A landscape with many valleys, sampled at points; each row gives a point and its height.
From any point a ball rolls to the lowest of the 3 points nearest to it. It stops when none of these is lower. Distance is the straight distance between rows; heights are no part of it.
gevuf: [101 104 118  62 110 118 136  56 126 145  91 113 176 154 126  99 140 141
 117 103 105 111 109]  h=561
komid: [165 121 184 120 117 105 140 182 127 112 104 154 110 134 112 128 110 140
 151 100 126 121 129]  h=313
duv: [139 153 127 159 146 125 117 155 105  96 187 101 120 106 138 141 125 139
 143 169  93 171 123]  h=160
bop: [135  98 138 150 122  92 162 114 154 190 119 100 150 101 123  93 136  92
 126  95 211  99 151]  h=530
Nagis: [130 131 138 143 114 176  82 195 121 123 109 185  75 140 128 169  79 145
 128 129 117 118 154]  h=162
Kagel: [131 100 178 103 153  98  98 104 137 104 103 157 122 154  85 145 151 195
 101  95  93 113  82]  h=329
kog: [109 111 144 132 160 126  94  94 116  90 133 114 113 123 105 131 157 153
 119 127  88 132  95]  h=328
kem: [154 123 174 125 127 116 123 195 127 142 100 183  84 124 120 131 110 134
 121  96 155 103 176]  h=352
Kuda: [156 111 161 175 149 104 181 147 140 160 154 112 139  90 105 112 111 104
 142 139 176 147 137]  h=79
Mib: [140 121 153 156 135 121 102 171 114 103 128 149  87 132 123 147 111 146
 133 144 107 124 104]  h=361
kal: [114 154 103 204 158 147  78 164 110 117 178 108 107 107 172 140 138 114
 131 180 132 173 114]  h=337
logaf: [126  83 154 187 148  90 124 121 149 130 110 109  89 104 124  95 147  96
 135 132 181 106  73]  h=456
fem: [203 149 184 127 121 131 179 200 112 144 120 185 118  99  95 171  61 137
 161 113 159 158 180]  h=433
Res: [113 164  65 147 130 165  98 139 124  97 173 125 128 135 148 142 131 128
 127 157 112 145 158]  h=208
bika: [102 117 121 161 130 143  68 142 137 113 123 143  98 148 139 153 124 152
 121 143 104 120 120]  h=426
Mele: [181 189 138 151 103 186 160 176 114 131 128 195 133 118 110 196  35 141
 131 153 165 140 152]  h=391
mufe: [150 173 110 188 135 158 176 170 119 165 190 125 136  92 119 179  70 115
 132 173 160 173 158]  h=320
pigin: [146 109 164 122 117 103 158 140 167 153  91 120 145 111 120 100 136 104
 145 106 181  99 113]  h=359
bapu: [180 191 183 144 135 123 171 208 109 147 156 156 124 108 120 162  50 148
 158 179 108 174 121]  h=186
buze: [137 109 174 170 149  88 110 149 127 109 113 123  84 116 117 132 122 138
 152 140 104 127  83]  h=408
Kiku: [130 155 126 140 126 162 143 111 110  92 166 117 161 143 101 173  93 159
 135 183  88 161  89]  h=355
gobu: [163 144 170  96  82 117 188 149 142 103 126 133 170 127  76 140 100 134
 159 104 125 149 127]  h=477
dize: [164 134 150 118 112 140 153 177 142 148  75 181 130 117 115 165  81 132
 138 112 184 117 146]  h=156
sus: [156 126 185 133 122 134 132 179 130 123  79 167  98 130 123 161  89 134
 152 122 154 116 116]  h=266
teve: [142 117 157 149 127  71 187 131 158 155 139 103 140 100 112  84 155  98
 160  98 164 128 126]  h=296
dun: [121 130 116  86  89 136 154 113 142 153  87 125 156 133 154 125 102 106
 133 112 167 100 145]  h=690
gaz: [ 81 103 107 108 101 127 134  67 145 165  70  88 147 150 161 102 139  99
 123 122 174  96  87]  h=661
faso: [156 140 156 135 107 109 174 141 152 122 127 131 150 122 100 131  98 122
 160 129 160 138 113]  h=418
zut: [123 166 104 191 195  97  84 176 109  82 207 109 103 106 195 113 151  92
 120 161 116 165 142]  h=425
Fum: [176 100 201 171 156  97 155 177 142 155  96 145 121 107 107 126 121 115
 156 109 181 134 106]  h=354
Pidop: [118 165  66 110  72 190 161  87 115 136 150 116 164 147 147 151  94 101
 124 175 130 141 179]  h=688
sir: [123 108 144 154 162 108  71 178 115  98 135 137  58 119 151 113 157 138
 126 131 116 133 121]  h=478
rodi: [126 109 182  49 142  90 131  84 131 121 116 135 167 139  87 107 197 151
  95  41  62 111 121]  h=402
mubat: [159 118 116 208 184 120 164 180 113 191 180  97 134  82 128 122 113 113
 143 141 175 173 156]  h=297
Bifi: [144  90 145 194 152 121 145 132 157 169 106 125 126 109 135 128 127  98
 119 125 231 108  88]  h=566
fol: [ 88 107  99 130 129 110 123  28 142 131 112  65 148 116 136  83 184  99
 132 136 105 111  95]  h=455
musod: [ 69 118  75  87 118 130 105  48 126 158 101  96 147 135 189  93 164  95
 110 141 114 106 134]  h=654
sive: [ 99 123 117  86 131 107  91 109 121 102 151 116 115 122 127 100 179 127
 119  89  75 123 156]  h=349
voz: [ 85 103 119 100 116  95 133  71 139 159  96  76 121 118 159  77 167  88
 116 113 138  90 115]  h=390
sinis: [126 115 141  68 109 114 139 109 131 120 107 123 160 145 108 113 137 137
 125  82  99  97 126]  h=464
Zezu: [ 99 126  77 136 161 126  85 120 127 106 157  90  87 110 167 103 170 109
 116 134 115 125 145]  h=246
rudov: [127 108 174 124 173  92 103 131 117  89 132 140  98 125 105 107 164 166
 120  92  64 142 132]  h=394
vufe: [143 111 169 112 124  99 141 126 155 107  78 134 136 131  94  96 143 128
 148 113 132 107  82]  h=630
dat: [146 173 144 163 127 158  96 192 114 125 165 160 119 124 125 183  72 163
 139 194  84 174 110]  h=161
gipe: [127  91 166 125 148 108  81 153 123 117  88 143  91 130 118 121 161 157
 110 108  98 102 110]  h=415
Ralu: [113 115 108 101 110 123 129 136 123 125 127 130 123 129 141 105 130 131
 111 114 119 113 166]  h=373
nedez: [129 144 117  84 135 163 150  40 136  85 182 151 179 160  96 175 129 197
  79 157  67 162 117]  h=363
bam: [110 151  35  91 116 159 103  78 101 103 171 116 156 151 163 135 138 122
 115 139  98 143 191]  h=268
Dilob: [145 180 136 151 108 171 143 186  97 138 148 180 107 110 118 185  57 138
 127 147 133 147 162]  h=412
beg: [106 144  70 116 124 186  85  90 119 110 140 156 160 171 134 164 126 165
  99 153  83 148 152]  h=148
sigu: [163 125 167 161 150 135 151 201 134 168 123 182 104  99 126 159  80 133
 125 123 181 126 151]  h=314
rekif: [108 141  98 175 154 160  84 104 115  85 179 112 147 137 153 157 142 143
 113 176  73 161  87]  h=250
ruk: [126 155 107 134 123 175  99 141  98  97 165 145 131 154 117 170 114 179
 125 158  84 156 124]  h=172
Fik: [137 114 110 190 149 155 114 168 120 163 159 147 100 105 151 148 128 109
 113 138 173 133 165]  h=475
saneb: [144 136 111 182 163 151 104 197 111 140 177 155  68  96 167 149 120 124
 113 137 149 141 169]  h=424
vetu: [137 169 111  86  77 149 188 116 114 136 139 138 158 134 101 154  90 113
 141 123 130 125 188]  h=527
lal: [113  93 148 150 149  82 101 131 135 131 121 120  75 102 126  72 178 102
 124 112 138 117 127]  h=393
dema: [158  63 167 182 158  97 147 162 159 183  93 136 104  92 129 109 133  99
 136 106 225  99 116]  h=520
kip: [177 167 162 158 131 166 171 206 105 155 154 172 130  94 118 185  38 132
 148 154 150 167 158]  h=413
gogin: [153 168 120 100  73 145 195 108 129 110 133 105 193 158 101 158  91 123
 145 148 148 131 125]  h=458
Nuki: [132 130 100 147 118 143 177 118 137 176 113 133 148 117 130 155  91  88
 116 136 200 109 160]  h=73
geso: [133 175  98 133  98 136 178 122 115 103 189  95 160 131 101 131 117 122
 148 161 112 150 147]  h=276
Zunot: [109  94 151 199 189  92  53 131 122 113 103 113  55 108 148 105 177 113
 131 144 114 129  65]  h=506
redu: [124 157  88 148 120 122 172  94 132  96 207  54 171 109 133 110 144  95
 148 157 122 145 137]  h=409
Gofe: [120 137  86 127 105 143 156 110 138 143 163 102 128 123 135 119 129 102
 128 134 153 130 172]  h=551
Zin: [170 172 118 147 107 162 185 154 103 151 144 167 140 109 106 184  61 125
 133 132 167 154 189]  h=330
gozik: [143 175 147 132 162 132 104 195  76  88 169 150 109 143 126 153  96 188
 115 159  27 191 141]  h=165
riv: [171 109 187 111 133 133 125 188 158 142  38 183 105 122 119 126 117 139
 144  91 175  93 106]  h=401
zego: [154 121 124  38  92 123 155 110 138 139  36 125 197 152 121 126 114 139
 137  97 152 119  78]  h=815
ziti: [182 147 153 159 146 157 163 192 116 158 124 190 121 109 109 174  52 141
 124 130 186 141 165]  h=380
bup: [162  90 166 117 134 104 140 173 156 161  71 164 124 122 132 130 115 107
 129  95 199  93 125]  h=356
Gam: [106 121 141  52  92  98 172  91 139 166  58 101 187 137 138  86 148 100
 132  74 123 105 116]  h=555
suna: [126  90 175 116 183  91  89  90 133 105  97 151 110 136  91 122 184 176
 114  82  76 112  73]  h=365
sumev: [137 143 106 167 117 179 134 158 137 159 133 158 120 121 130 179  83 115
 126 152 179 137 142]  h=383
kov: [114 103 151  96 142  87  94 105 135 122 109 121 101 124 117  80 180 109
 130  81  88 102 123]  h=369
vur: [122 176  79 165 142 170  67 191 105  96 191 150 102 121 177 157 114 133
 115 152 115 172 161]  h=230
ragos: [148  99 159 207 167 112 131 169 136 162 140 137 105  99 128 121 116 114
 142 157 178 133 114]  h=275
Patos: [122 143 106 123 157 114 124 131  98  78 185 107 128 129 133 130 151 137
 132 130  71 153 139]  h=169
Nop: [119 122 121  82 114 136 110 115 135 127  59 153 138 177 127 134 117 153
 124 116 130 101 109]  h=803
patem: [131  92 161  74 151  98  97 128 137 124  65 163 125 157 106 118 157 161
 110  80 105  84  97]  h=371
Bokiv: [154 101 188 153 146 103 139 171 140 141 127 136  82 108 117 101 141 114
 152 108 159 127 144]  h=417
Darig: [124 144  71 136  95 147 185  86 142 158 135  94 168 118 134 124 116  93
 124 148 194 115 185]  h=635
sug: [ 83 100 134 117 149  97 109  37 129 141  92 104 133 129 123  93 191 135
 117 110 105 100  65]  h=372
lipi: [168 146 132 168 138 136 180 172 125 160 158 133 140  97 114 156  76 120
 139 138 173 134 175]  h=151
tibo: [120 139 118 173 117 178  76 168 125 121 141 166  91 131 147 163  91 152
 118 147 127 147 138]  h=220
runi: [100 125  95 144 112 152 106  83 137 121 140  98 135 136 141 130 133 126
 125 157 118 113 121]  h=453
duzap: [142 107 182 121 158  92  94 178 122 109 114 143  72 123 104  99 158 142
 147 101  77 134 128]  h=403
vapid: [ 79 131  65  96 155 133 102  38 122 109 148  87 132 125 139 101 188 123
  97 117  85 125 138]  h=385
fefu: [162 167 144 165 116 145 174 171 132 141 166 117 131 103 118 162  59 122
 151 177 148 152 130]  h=300
depu: [162 169 152 137 111 166 170 203  93 143 138 195 111 100 119 190  47 127
 134 136 160 157 207]  h=382
Dirop: [ 95 158  38 151 139 202  72  94 114  93 172 123 159 147 165 148 127 131
 116 176 107 160 152]  h=176
lesi: [133 141  77 200 139 173 149 140 135 151 193 109 133 104 155 159 106 108
 137 179 175 159 139]  h=431
tuk: [124 125 122 112 159 137 117  58 124  88 148 126 144 150 105 159 158 182
  93 133  78 138  92]  h=289
bazet: [111 118 101 210 143 158  74 165 133 136 156 151  78 103 178 137 126 124
 117 157 152 129 122]  h=368
Sonu: [129 171  97 114  79 199 153 121 132 122 125 147 180 143 122 180  74 131
 143 165 146 134 142]  h=457
nusut: [ 96  96 116 132 140 102  72 156 136 138 108 136  53 118 155  96 164 108
 103 104 142  91 137]  h=472
vavod: [ 95 152  73 169 168 139 105 122 110  82 194  97 131 129 170 140 155 128
 121 175  99 168 117]  h=200
Naso: [134 145 114 101 120 165 137  87 123  87 147 146 169 176 102 183 104 177
 106 148  74 147 125]  h=348
sisap: [129 144 120 187 141 154  71 163 117 107 179 127 112 132 150 149 113 157
 134 177  92 164  99]  h=196
tivoz: [149 127 146 109  96 135 152 141 144 143  86 150 134 140 120 137 104 122
 146 104 176 107 128]  h=420
moz: [126 133 135  40  89 115 162 128 133 149  50 147 162 145 132 115 116 118
 128  82 147 102 137]  h=629
Fil: [124 150  98 165 137 111 140 140 123 129 195  93 120 111 149 128 151 104
 125 164 150 150 150]  h=295
budo: [123  92 160  95 156  91 115  42 129 123 104 140 157 136 101 114 182 168
 105 105  97 113  72]  h=430
nisif: [130 106 133  75  95 103 169  96 150 179  46 118 174 136 145  91 132  89
 144  88 180  97  89]  h=763
mivas: [128 134 144 168 180 133  73 170 108 104 151 129  94 123 138 142 136 158
 129 169  83 162  87]  h=237
fon: [167 155 178 140 125 135 139 213 106 116 142 172 106 123 103 162  68 160
 160 159  88 158 132]  h=159
vof: [128  93 170 145 178  89  84 128 123 103 107 133  90 125 114 109 164 154
 134 112  85 130  76]  h=377
Libod: [146 108 141 175 128 110 159 129 151 131 132 114 127 111 129 125 111 101
 153 157 179 122  89]  h=309
Bur: [170 157 168 145 110 137 186 163 135 127 143 137 128 127 108 154  83 125
 154 141 145 143 126]  h=338
rugi: [121 119 145 110 131 113 110 165 120 102 121 150  90 128 117 118 130 143
 118 100  90 129 157]  h=405
somig: [131 117 134 106 119 119 132 108 133 115 108 126 156 160  95 134 131 163
 144 135 101 124 109]  h=509
pora: [127 146  97 163  97 161 184 108 134 113 175  85 170 120 124 152  80 110
 151 189 161 153 112]  h=513
Noro: [144 136 127 165 113 160 120 181 127 143 122 161  96 125 140 158  93 130
 135 139 154 127 143]  h=291
fovi: [165 169 129 118  94 132 192 149 112 106 159 138 148 120  91 155  70 137
 152 146 124 157 159]  h=376
Rimu: [156  87 216 139 140  92 114 194 148 111  72 164  94 126 112  99 131 131
 158  87 135 111 120]  h=74
Muzik: [174 128 155  92 110 106 170 129 157 110  83 128 176 143 101 134 119 132
 157 115 157 122  86]  h=552
Rugim: [123 158  79  77 127 159 128  78 111  96 174 142 174 165 110 161 124 180
  80 135  62 160 169]  h=336
bav: [162 152 147 201 148 178 154 172 142 170 147 137 139 103 126 176  59 124
 126 183 172 151 105]  h=331
zadu: [ 91 123  78 137 120 136 138  95 149 184 116 106 116 113 172 112 130  91
 100 144 191 100 147]  h=171
rovom: [101  98 150  75 139  96 136  41 148 145  62  99 179 131 116  79 162 127
 127  87 105 109  69]  h=642
golu: [ 81 137  56 103 105 141 114  75 125 133 119 103 138 145 147 112 146 114
 109 148 106 130 154]  h=745
bilub: [117 105 140  46 109 108 123 123 136 143  69 135 133 156 118  93 135 132
 114  67 120  92 124]  h=515
Zumi: [111 114 133  30 120 136 139  62 125 131  86 150 174 169 122 130 145 163
  95  87  98 117 115]  h=548
Nubo: [133 121 126 183 169 106 105 167 120 123 176 119  75  99 167 109 152 109
 131 148 142 154 130]  h=397
ruba: [120 121 108 124 142 130  92 160 108 128 147 132  66 125 156 105 149 111
 102 106 111 115 171]  h=468
duvip: [116 119 126  51 152 110 113  74 118 126 114 142 140 144 120 116 158 175
  81  84  62 110 136]  h=507
sobe: [129 134 139 128  99 147  96 150 147 143  73 169 102 136 140 161  98 138
 115 121 151 112 125]  h=399
zuga: [142 179 101 149 144 155 101 214  78 119 178 167  83 110 154 161 102 136
 121 138 113 161 198]  h=206
Furog: [143 136 164 211 162 120 132 155 129 138 170 111  89  93 143 129 122 117
 137 179 160 156  81]  h=342
pagod: [129 123 133  87 116 144  96 128 119 130  95 168 115 161 113 158 108 168
 111 110 100 107 117]  h=850
giz: [105 147  66 162 149 138  87 138 109  93 189 104 114 115 173 132 155 103
 118 139 135 141 162]  h=142
gep: [118 141 101 142  88 116 195  76 149 127 176  64 164 111 129 105 128  92
 150 154 163 128 148]  h=649
nekib: [110 139  79  54 126 144 108  89  90 117 141 134 136 157 135 111 153 146
  99 100  73 138 178]  h=344
Vus: [147 137 174 121 154 112 107 172 101  83 151 152 113 136  89 127 130 176
 127 122  64 144 134]  h=386
Dopag: [ 74 100  72 117 135 154  62  68 120 137 112 124 128 147 158 117 167 141
  89 142 100 104 103]  h=546
lugeb: [128 117 104 209 141 156 162 127 149 176 152 123 145  93 146 160  96  95
 122 159 217 132 122]  h=501
Kipe: [ 95  92 145 153 145  97  94  84 145 142  79 100 112 120 126  95 167 105
 148 131 136  98  62]  h=504
lenes: [134 182 120 183 167 138  86 199 100 122 207 125 107 105 169 134 113 132
 134 185  95 190 129]  h=370
Ful: [125 160  93 147 122 142 140 126 121 102 184  97 135 120 140 138 131 123
 150 168 104 159 138]  h=209
ket: [112 107 125 168 151  86  93  81 146  97 129 102  89 109 134  97 182  99
 137 124 125 121  81]  h=578
tili: [106 121 111 136 112  97 146  84 158 163 132  75 139 106 139  76 157  83
 139 117 169 107 113]  h=389
tolup: [118 146  99  74 111 150 131  99 107 122 131 146 152 169 107 156 118 171
 104 128  74 132 162]  h=310
bib: [110  95 136  62 146 119  92  83 123 148  80 155 142 169 121 130 157 157
  82  93  91  99  99]  h=454
genuf: [108 130  75 103  88 164 145  84 129 149 133 124 147 141 147 129 112 107
 119 155 158 109 156]  h=182
bopob: [138  71 173 201 173  74 107 146 152 142 117 123  71  85 139  81 171  94
 155 128 164 109  88]  h=400
febi: [ 96 117 115  87 173 119 123  18 122 121 141 107 142 125 116 118 193 146
  90 108  67 137 107]  h=410
supin: [129 110 153 109 141 139  53 178 114 126  78 181  73 164 124 128 130 157
 111 111 103  90 137]  h=411
Donik: [133 127 147 111 114 102 141 122 134 107 134 103 134 126 107 106 135 125
 138 108 121 113 130]  h=294
lodof: [171 112 183 139 112  94 151 159 157 119  81 132 138 128 115 135 113 127
 163 125 157 125  97]  h=481
Lona: [131 142 110 103 103 134 163  72 132  96 139 118 193 163  89 141 121 155
 135 142 100 138 116]  h=583
dute: [123 164 100 112 114 167 140  93  89  78 177 107 167 143 114 156 121 152
 112 158  68 171 134]  h=367
pok: [159 170 126  72  80 142 199 114 120 101 144 125 192 153  84 155  79 148
 160 126 116 152 151]  h=406
Lasub: [113 115 135 134 140 131  92 150 119 100 129 156  93 146 114 150 129 167
 107 131  92 117 128]  h=387
Rima: [102 152  55 126 122 159 118  73 116 106 174  88 162 127 151 135 155 124
 117 170 109 142 121]  h=423
Vek: [129 154 102 145  99 162 151  97 133  92 153 102 176 148 106 155 107 126
 148 181 115 147  89]  h=414
karo: [136 127  97 177 123 119 194 117 140 168 193  74 156  92 120 111 124  97
 127 126 196 134 158]  h=722
Vadad: [157 154 130 106  86 150 170 137 122 108 111 144 163 151  90 165  77 154
 143 140 142 140 125]  h=438
Ruli: [135  86 160 141 137  82 153 147 153 173 108 133 113 107 132  80 147 106
 133 102 198  89 146]  h=470
fopo: [ 94 107 120  80 160  92 112  34 138 134 111  77 135 113 130  66 207 105
 111  58  77 109 107]  h=404
Sos: [123  97 125  85 153 124  95 107 119 116 129 150 118 164 101 146 137 212
  89 118  71 121 124]  h=293
vumes: [116 116 172 113  98  79 147 105 149 132 122  96 151 112 106  77 185  90
 150  84 130 111 119]  h=286
Ros: [108  90 142  70 159  95 116  63 125 136  99 124 148 132 111  88 192 139
 112  67  73  99 102]  h=388
Rurom: [148 159 110 208 148 158 134 193 110 177 181 149 109 103 143 169  79 122
 119 149 161 164 175]  h=374
tibul: [119 150  89 111 114 191 104 132  92 106 161 169 136 170 108 188 102 184
 101 136  64 158 162]  h=197
bibeg: [112 167  70 157  92 204 136 114 126 137 148 136 139 142 139 166  90 115
 123 173 154 136 163]  h=581
murib: [103 161  51 137 163 147 116  61 109  53 210  79 178 128 173 138 164 115
 119 164  85 159 151]  h=302
lotun: [101 163  50 131 135 160 100 105 102  77 194  93 146 138 180 146 137 119
 122 161 104 151 173]  h=264
mog: [133 165 133  92 103 134 129 177 100 124 139 157 108 139 108 140  93 134
 140 112 114 118 176]  h=517
fosig: [ 93  92 110 188 146 146  74 142 153 156 127 141  67 115 167 137 144 110
 109 137 175 106 116]  h=476
nipod: [127 110 134 123 104 105 152 123 150 140 133 109 126 114 128  81 141  91
 146 108 158  98 122]  h=94
ref: [143 153 124 112 113 146 142 142 109 113 144 134 136 143 109 143  98 150
 130 118  89 130 154]  h=503
dus: [115  94 171  88 135 113  80 155 129 124  62 176  85 156 127 110 148 154
 106  85 112  82 124]  h=396
buf: [ 68  90 102 101 152 100  94  26 112 149  90  98 135 125 149  85 192 113
  94 116  94 110  87]  h=136
Buvun: [161 114 167  73 112 108 145 127 154 126  40 125 165 145  95 107 154 145
 149  78 144 113  53]  h=695
bada: [117 146  98 164 129 171 123  97 112  89 184  88 155 141 126 162 111 129
 136 187  91 168  94]  h=316
puni: [133 128 170  70  70  85 173 112 152 139 104  89 189 125  99  81 174  94
 152  71 118 121 113]  h=345
gid: [149 121 123 137 112 125 143 129 142 146 125 125 117 128 128 134 110 111
 130 128 169 102 139]  h=444
Velu: [116 136 108  67  95 128 147  87 126 118 148 106 171 142  97 119 151 129
 128 104  78 133 153]  h=493
kamid: [150 176 145 121 123 146 142 173  97  93 157 146 132 153 102 173  67 171
 145 167  72 178 129]  h=129
Tevas: [123 120 139  63 116 118 112 151 110 119  98 158 110 145 105 110 138 145
 127  65  86  90 159]  h=421
peku: [116 116 102 163 158 104  82 148 126 119 159 107  74 103 172  92 180 100
 119 126 148 111 139]  h=340
Nemes: [144 146 151  83  93 105 167 101 143 105 122  97 185 133  92 111 125 125
 148  80 114 126 126]  h=419
fara: [101  93 128  96 124  99 118 115 137 152  94 114  96 125 151  85 164 100
 106  88 125 100 130]  h=66
lopa: [113  98 135 136 120  90 156  84 159 181  83  89 149 115 138  85 154  82
 137 115 206 101  76]  h=577
setan: [ 93 133  87 133 121 163  96  82 126  96 143 113 136 151 134 152 136 149
 108 157  95 129 115]  h=70
deni: [105 115 109 109 162 113  88  75 125 102 138  92 113 116 128  85 202 115
 118  94  80 114 117]  h=360
basu: [120 115 137 135 128 100 117 115 128  97 151  89 113 109 124  97 164 115
 137 108 100 120 126]  h=335
Bef: [113  96 159 123 131  84 147 102 161 165 103  98 120 110 132  76 170  89
 132 102 187  94  95]  h=514
Magol: [142 147 130 132 130 156 105 208  94 113 143 184  64 145 119 165  94 154
 118 116  93 149 176]  h=187
nidu: [136  79 183 147 145 106 111 162 138 138  72 148  84 131 130 101 149 129
 148 108 155  96  93]  h=181
sukib: [137 158 128 143 135 145 108 168  93  83 170 137 114 128 131 150 104 155
 139 157  80 174 147]  h=147
boz: [121 135  98 167 118 126 178  95 144 160 171  83 148 117 133 130 105  89
 143 172 189 133 124]  h=634
mel: [120 103 142  60 111 108 124  97 139 150  37 125 144 158 129 119 128 147
 127  96 133 102  80]  h=666
Lak: [123 148  74 104  70 176 181  69 128 152 120 124 186 142 132 152  87 103
 126 174 172 137 141]  h=686
golen: [128 139 114 207 164 131 122 178 123 143 190 121 104 108 160 132 108 127
 133 170 148 171 119]  h=341
Gek: [147 133 169 135 158 125 101 192 107  98 148 142  80 119 115 141 120 161
 128 138  76 146 133]  h=381
Bet: [128 136 134 160 118 154 115 149 122 111 140 136 113 138 127 171  91 132
 131 147 119 136 139]  h=301
lafo: [118 137  99  79  86 148 140  89 127 144  76 139 182 156 137 146  98 126
 117 134 140 117 137]  h=854
Zege: [117 107 149 132 109 106 114 104 145 121 109 115 124 139 122 116 146 122
 134 132 134 101  83]  h=537
Kasil: [103 134 103 179 141 157  98 128 131  90 159 103 123 133 156 139 135 128
 125 176 126 143 100]  h=334
kolon: [107 107 104 119 118 128 115 118 146 154 112 110 103 118 153 109 158 103
 114 118 166 100 140]  h=416
rus: [128 149 105  84 138 144 114 120  95  85 167 133 135 144  98 134 145 164
  98 103  62 139 173]  h=339
Dised: [142 141 113 138 105 140 171  92 153 135 118  98 176 139 125 139 107 103
 150 163 169 117 103]  h=604
babi: [ 97 158  61 100 129 163 100  71 113 100 162 120 152 160 129 144 150 143
 104 158  86 152 159]  h=217
lafi: [171  88 154 164 179 118 175 187 132 178 110 155 121  88 112 124 110 112
 128  99 200 107 158]  h=449
Vimor: [115 129 125  91  90 104 157  98 149 159  92  96 167 131 125  94 133  97
 145 102 153  98 118]  h=669
kipo: [ 92 110 119 120 111  96 152  32 155 146  81  69 165 113 132  79 170  85
 149 111 144  97  61]  h=137
Vudi: [111 161  97 154 106 198  66 169  98 109 142 175 104 166 133 176  98 167
 122 156  96 146 159]  h=263
Gaso: [109 123  88 143 138 118 107  84 123 104 157  72 122 120 141 107 174 116
 128 144 115 134 125]  h=364
gitu: [170 100 193 104 111  90 146 189 152 152  73 162 122 120 115  91 142 114
 149  61 173 102 148]  h=357
pipo: [125 154 104 131  98 178 136 116 118 111 136 141 152 175 104 171  87 157
 128 169 108 150 125]  h=281
nanut: [148 107 161  92 129 106 136 181 142 159  71 172  80 121 128 100 134 120
 137  75 158  88 157]  h=322
gepo: [113 129 117 121 101 112 178  77 149 151 123  85 166 127 133  94 120  96
 140 143 173 113 119]  h=603
Moma: [153 115 183  47  71  86 159 144 150 134  57 129 174 134 100  84 152 109
 147  52 143 118 117]  h=407
Tul: [125  89 172 170 143  74 138 125 154 141 150 104 103  88 120  58 177  86
 135 109 149 112 124]  h=353
Nuka: [123 115 165  48  98  97 148 118 139 162  63 117 166 145 120  89 149 105
 129  60 132  97 118]  h=474
Vez: [126 122 125 101 107  99 149 128 146 170 113 129 129 122 131 103 124  95
 128  97 156 109 162]  h=85
teved: [184 130 190 128 128 120 165 202 139 126  94 166 126 120 112 135  99 150
 161 127 161 140 117]  h=305
furut: [100  93 157 123 141 102  88 114 141 133  77 126 108 136 130  87 167 113
 123 107 132  87 103]  h=358
podu: [170 125 169 157 136 101 173 179 128 138 128 144 111 104 120 133  99 126
 160 131 152 146 122]  h=277
Pogi: [119 154 101 206 152 175  75 175 129 131 176 142 108 107 195 145 110 121
 129 168 139 162 126]  h=285
Nabo: [134 128 135 144 120 116 141 126 136 104 121 111 124 140 123 136 129 133
 145 149 124 125 113]  h=395
Zako: [144 141 150 163 172  87 106 172 115 107 196 111  77 100 155 106 144 124
 143 138 101 171 136]  h=422
nasad: [ 84 109 129  55 106 115 147  91 113 172  76 111 164 133 152  80 143  96
 131  64 116 120 145]  h=627
besop: [ 73  94 113  66 119 129 111  66 123 151  75 117 146 142 164  89 159 117
  99 112 114 105 108]  h=495
fos: [110 117  99  96 135 145  99  76 113 105 148 140 146 158 117 138 154 166
 102 127  79 129 129]  h=265
zarud: [118 150  88 105  96 150 140 130 124 124 132 131 130 140 128 137 117 125
 130 138 124 125 169]  h=450
Linef: [ 91 118  77  96  81 127 169  63 153 184 119  98 167 128 166 119 121  78
 110 150 169 121 142]  h=698
ravu: [135  93 162 129 134 113 109 170 150 146  81 150  81 129 138 115 132 115
 122 111 161  93 144]  h=267
vepab: [101  96 119 119 149  93  60 136 128 137 119 126  68 113 147  90 173 110
 114 100 114  92 142]  h=437
buzo: [101 123 100 106 108 142 121  78 134 129 100 110 146 152 138 123 139 123
 122 153 132 116 102]  h=693
guka: [135  99 162 176 160 103  99 148 133 130 125 126  71 120 137 115 154 131
 131 140 143 117 110]  h=446
simo: [144 146 149 150 123 159  92 182 112 119 110 175 110 140 126 175  84 178
 135 148 104 147 116]  h=122
kuzo: [ 82 110 114  62 134 105  90  74 114 136 101 114 120 133 140  75 169 126
 104  77  72 105 145]  h=366
Situ: [182 110 221 128 119  81 180 182 162 125 103 147 138 122 103  99 142 122
 164  98 159 136 111]  h=518

Where does a ball stop that starts at each point below?
nasad | Vez
pora | giz
Zumi | setan
Buvun | podu
gitu | Rimu
mivas | kamid
geso | kamid
zego | Vez
Vimor | Vez
nisif | Vez
duzap | setan
gep | kamid

Call two points neighbours if one is among the 3 nearest of the other. Go from one point of each pair to the other, from neighbour to neighbour, staying as low as possible. Name the highest point that can't be avoided.
lipi and genuf | kolon
giz and lipi | fefu
Kuda and dize | teved
simo and giz | Ful
Rimu and dize | komid
setan and kamid | tibul
Dirop and giz | Res
